The views of a scene show one set of named points, each view turned or mirrored, and shifted as a whole, with a little noise and some points left out.

Scene 1
View 1
z749: -1.92  2.72  1.25  0.06  1.57  0.87  1.22  1.15 -1.04 -1.00  1.80  1.22  1.41  2.40  0.22 -0.46  0.56  0.43 -0.08 -1.44 -1.15
z357:  0.67  0.19 -0.63 -1.23  1.45  1.55 -2.78  0.93  0.46  0.97 -0.39  1.83 -0.37  2.68 -1.66 -1.06 -2.71  0.23 -0.84 -0.54  1.69
z905:  1.31  2.41  0.16 -0.87  1.81  1.93 -0.02  2.00 -0.57  0.52  0.27  0.15  0.44  0.78 -1.32 -2.39 -2.23 -1.02 -0.88 -1.11  0.60
z974: -1.10  1.75  0.64 -0.40  1.57  1.13  0.06  0.90 -0.76 -0.53  0.79  1.30  1.11  2.24 -0.38 -1.00 -0.77  0.31 -0.74 -1.00 -0.41
z783:  0.15  3.59  0.78 -0.30  2.12  1.50  3.11  2.57 -2.29 -1.08  0.79 -1.32  2.66 -1.29 -0.16 -4.20 -1.74 -1.07 -1.87 -0.78 -1.29
z939:  2.42  2.21 -0.02 -0.84  2.11  2.25 -0.40  2.52 -0.41  0.95 -0.38 -0.32  0.07  0.25 -1.86 -3.33 -3.31 -1.75 -1.53 -1.10  1.36
z67:  1.66  0.33 -1.27 -1.50  1.53  1.64 -1.61  1.32 -1.02  0.09 -1.58 -0.56  1.63 -0.50 -1.48 -4.54 -5.03  0.04 -2.87  0.35  1.40
z172: -1.72 -0.29 -0.67 -1.41  0.78  0.24 -1.10 -0.27 -1.84 -1.41 -0.81  0.69  3.23  0.75  0.17 -2.62 -3.20  2.48 -2.90  0.97 -0.28
z807:  0.57  1.43 -0.36 -0.88  1.61  1.52 -0.46  1.54 -0.98 -0.13 -0.16  0.18  1.04  0.64 -1.00 -2.86 -2.95 -0.26 -1.70 -0.54  0.58
z246: -4.19  2.68  2.25  0.60  1.13  0.44  1.41  0.31 -0.38 -1.54  3.29  3.54  0.63  5.09  1.08  2.65  3.40  1.44  1.50 -2.07 -1.99
z65: -0.19  0.74 -0.05 -0.98  1.38  1.22 -1.30  0.79 -0.40  0.16  0.19  1.22  0.75  2.20 -0.97 -1.39 -2.01  0.45 -1.05 -0.56  0.85
z500: -2.83  0.27  0.24 -0.74  1.04  0.14 -0.79 -0.41 -1.14 -1.36  0.73  2.10  2.06  2.72  0.56 -0.38 -0.96  2.33 -1.07 -0.07 -0.75
z601: -4.00  1.07  1.05 -0.19  1.03 -0.05  0.46 -0.54 -1.44 -2.03  1.48  2.56  2.74  3.19  1.34  0.47  0.72  2.57 -0.62 -0.43 -1.70
z665:  2.26  1.36 -0.70 -1.15  1.77  2.04 -1.27  2.01 -0.56  0.86 -0.89 -0.29  0.33 -0.03 -1.99 -3.89 -4.00 -1.11 -1.81 -0.47  1.62
z876: -0.74  0.68  0.14 -0.76  1.25  0.97 -1.51  0.62 -0.16 -0.04  0.45  1.95  0.46  3.02 -0.83 -0.55 -1.38  0.94 -0.40 -0.83  0.49
z622:  1.71  1.33 -0.44 -1.13  1.50  1.96 -1.54  1.92 -0.06  0.94 -0.38  0.48 -0.21  1.01 -1.85 -2.75 -3.36 -0.80 -1.28 -0.82  1.41
View 2
z246: -1.66  0.40  0.78 -0.06  0.34  3.58  2.24 -3.33 -5.99  0.03 -2.52 -0.66 -0.64  1.91  0.65 -1.36 -5.37 -1.12  3.51 -0.02 -5.30
z172: -0.74 -0.03  1.27  0.95 -1.71  0.00 -1.27 -0.37 -1.05  0.95 -1.86  2.26 -2.18 -1.35 -0.53 -3.31 -0.38  1.85  1.37  0.53  2.60
z807: -0.05 -0.08  0.90  0.15 -0.16 -0.55 -0.77 -0.79  0.43  1.19 -0.70  2.92  1.75 -0.78  0.18 -0.48 -0.30  1.03  1.76  1.18  1.25
z749: -0.92  0.27  0.38 -0.34 -0.15  2.16  0.65 -2.09 -2.16  0.80 -1.35  1.01  0.37  1.21  0.92 -0.90 -3.14  0.30  2.50  0.73 -2.12
z876: -1.20 -0.20  2.08  0.65 -0.08 -0.38  0.51 -1.11 -2.79  0.38 -1.72  2.07  0.95 -1.27 -0.54 -0.93 -1.41 -0.10  2.50  0.84 -0.40
z939:  0.23 -0.34  1.05 -0.36  0.53 -1.48 -0.61 -0.86  1.60  1.66 -0.24  3.65  3.79 -0.98  0.21  0.97  0.30  0.66  1.82  1.49  0.84
z622:  0.08 -0.30  1.05 -0.30  0.39 -1.23 -0.52 -0.86  1.02  1.51 -0.25  3.45  3.20 -0.80  0.31  0.74  0.10  0.72  1.77  1.63  0.76
z665:  0.29 -0.30  1.49 -0.01  0.19 -2.03 -0.99 -0.07  1.58  1.54 -0.37  3.87  3.19 -1.85  0.03  0.40  0.87  0.90  1.49  1.53  2.10
z905: -0.13 -0.08  0.91 -0.44  0.44 -0.51 -0.25 -1.18  0.56  1.49 -0.57  2.99  3.00 -0.36  0.62  0.59 -0.72  0.72  1.79  1.41 -0.24
z783:  0.32  0.87 -1.56 -1.10 -0.62  1.77 -1.66 -1.30  3.11  2.33 -0.10  2.19  1.39  1.71  2.03 -0.58 -1.29  2.05  0.78  0.85  0.25
z601: -1.57  0.31  0.80  0.59 -1.22  2.40  0.48 -1.94 -4.06  0.24 -2.49  0.14 -2.57  0.66  0.23 -3.17 -3.46  0.45  2.45 -0.16 -1.47
z500: -1.28  0.04  1.51  0.83 -1.13  0.99  0.28 -1.27 -3.53  0.26 -2.46  1.05 -1.96 -0.66 -0.33 -2.85 -2.25  0.44  2.43  0.25 -0.26
z974: -0.71  0.09  0.91  0.22 -0.32  0.75  0.22 -1.40 -1.84  0.69 -1.64  1.74  0.66 -0.25  0.24 -0.99 -1.98  0.37  2.29  0.88 -0.82
z65: -0.48 -0.34  1.73  0.46  0.02 -0.74  0.37 -0.99 -1.84  0.55 -1.48  2.50  1.13 -1.24 -0.39 -0.84 -1.07  0.18  2.40  0.99  0.19
View 3
z67:  0.96 -3.35  3.54 -1.08  0.47 -0.75  0.78  1.26  2.37  1.49  0.23 -2.35 -0.77  1.93 -1.17 -0.28 -2.59  1.28  0.60  0.71  0.12
z783:  0.93  0.18  1.78 -1.80 -0.22  1.20  0.89  3.65 -0.40 -1.85  2.53 -2.83  1.91  2.75 -0.51  2.68 -0.98  1.68 -0.40  0.11 -2.10
z876: -1.77 -0.01  1.63  0.21  1.78  0.00 -0.19  0.29  2.40 -0.27 -1.14 -1.03  0.61  0.32 -0.89  0.67  1.05 -2.18  0.67 -1.17 -1.00
z905: -1.38 -0.96  2.17 -1.12  0.78  0.85  1.36  2.65  0.64 -0.06  0.81 -2.22  0.02  0.71 -1.67  1.03 -0.75 -1.22  0.10  0.09 -1.08
z65: -1.09 -0.60  1.99 -0.02  1.66 -0.07  0.24  0.60  2.36  0.00 -0.72 -1.22  0.44  0.63 -1.00  0.71  0.36 -1.52  0.70 -0.83 -0.89
z807: -0.28 -1.20  2.45 -0.75  0.81  0.04  0.63  1.85  1.54  0.23  0.37 -2.07  0.26  1.31 -0.99  0.65 -0.85 -0.31  0.45 -0.15 -0.76
z357: -2.40 -1.68  2.42  0.08  1.89 -0.37  0.56  0.11  2.49  1.11 -1.46 -1.11 -0.95 -0.27 -1.64 -0.65  0.08 -2.52  1.12 -0.66  0.01
z622: -1.31 -1.94  2.66 -1.05  0.66  0.62  1.64  2.41  0.75  0.50  0.62 -2.66 -0.48  0.99 -1.73  0.40 -1.53 -0.95  0.36  0.26 -0.72
z974: -1.24  0.68  1.30 -0.10  1.47  0.32 -0.21  1.12  1.62 -1.17 -0.33 -1.13  1.14  0.70 -0.51  1.47  1.11 -1.51  0.39 -1.12 -1.55
z500:  0.03  0.91  1.21  0.68  2.14 -0.86 -1.68 -0.72  3.35 -1.17 -1.41 -0.49  1.71  0.95  0.44  1.67  2.25 -0.78  0.80 -1.87 -1.46
z601: -0.13  2.45  0.50  0.96  2.39 -0.20 -2.09 -0.67  2.77 -2.60 -1.15 -0.31  2.98  1.11  0.98  2.57  3.41 -0.73  0.33 -2.30 -2.09
z939: -1.56 -2.30  2.80 -1.48  0.45  0.73  1.95  2.96  0.43  0.65  0.79 -2.61 -0.64  1.02 -2.00  0.08 -1.86 -1.10  0.44  0.56 -0.55
z172:  1.98 -1.04  2.54  0.06  1.65 -1.42 -1.55 -0.73  4.01 -0.14 -0.64 -1.00  1.12  2.33  0.38  0.82  0.02  1.65  0.61 -1.06 -0.61
View 4
z905: -1.52 -0.64  0.49  0.79  0.27  2.33 -2.56  0.58 -0.33  0.27  0.97 -1.42  0.73  0.68  0.11  0.90 -0.24  0.50  1.10  0.73  1.98
z974:  0.60  0.86  0.79  0.79  1.55  0.42 -2.28  0.50  0.23  0.14  0.34 -0.91  0.31  0.86  0.12 -0.36  1.23  0.69 -1.36  0.06  1.42
z783: -1.66 -0.65 -0.18  0.23 -2.16  1.11 -3.46 -0.02 -3.03 -1.31  2.80 -1.21  0.46  0.71 -0.15 -1.68 -0.42 -0.33  0.24 -1.31  4.18
z876:  0.64  1.11  0.65  1.50  2.51  0.74 -1.35  0.94  1.08  0.73  0.05 -1.25  0.17  0.80  0.33  0.31  0.87  0.98 -0.79  0.78  0.37
z601:  1.92  2.09  0.59  1.56  1.93 -1.39 -2.34  0.44 -0.18 -0.41  0.64 -0.43 -0.58  0.82  0.15 -2.33  1.61  1.01 -3.27 -1.13  0.94
z665: -2.55 -0.23 -0.29  1.58 -0.01  2.92 -0.82  0.39 -1.25  0.95  1.44 -2.35  0.33  0.73  0.57  1.68 -1.59 -0.11  2.95  1.21  1.01
z65:  0.07  0.82  0.29  1.55  2.06  1.21 -1.48  0.69  0.45  0.81  0.37 -1.50  0.21  0.80  0.56  0.37  0.32  0.71  0.04  0.76  0.33
z939: -2.27 -1.01 -0.16  0.76 -0.17  2.88 -1.96  0.74 -0.68  0.64  1.24 -2.03  0.91  0.51  0.20  1.80 -0.95 -0.04  2.52  1.11  1.90
z67: -2.65  0.61 -1.20  2.80  0.32  1.95  0.25  0.26 -2.30  0.98  2.26 -2.48 -0.41  0.53  1.36  0.33 -2.30 -0.54  3.03  0.46  0.01
z357: -0.41  1.04  0.17  2.00  2.67  1.98 -0.19  0.92  1.32  1.67 -0.27 -1.83  0.28  0.57  0.86  2.09 -0.16  0.72  0.85  1.71 -0.54
z749:  1.15  0.09  1.04 -0.24  0.41  0.17 -4.30  0.45 -0.10 -1.13  0.67 -0.10  0.67  1.00 -0.89 -1.24  2.16  1.02 -2.91 -0.82  3.33
z246:  4.19  1.24  2.44 -0.48  3.21 -1.17 -4.59  1.07  2.77 -0.81 -1.54  0.80  0.70  1.18 -1.30 -1.16  4.63  2.12 -5.99 -0.62  2.33

In a view up to two points have been moved. Name them for each view, in the order of its rows, or write none.
view 1 => z622
view 2 => none
view 3 => none
view 4 => z601, z749
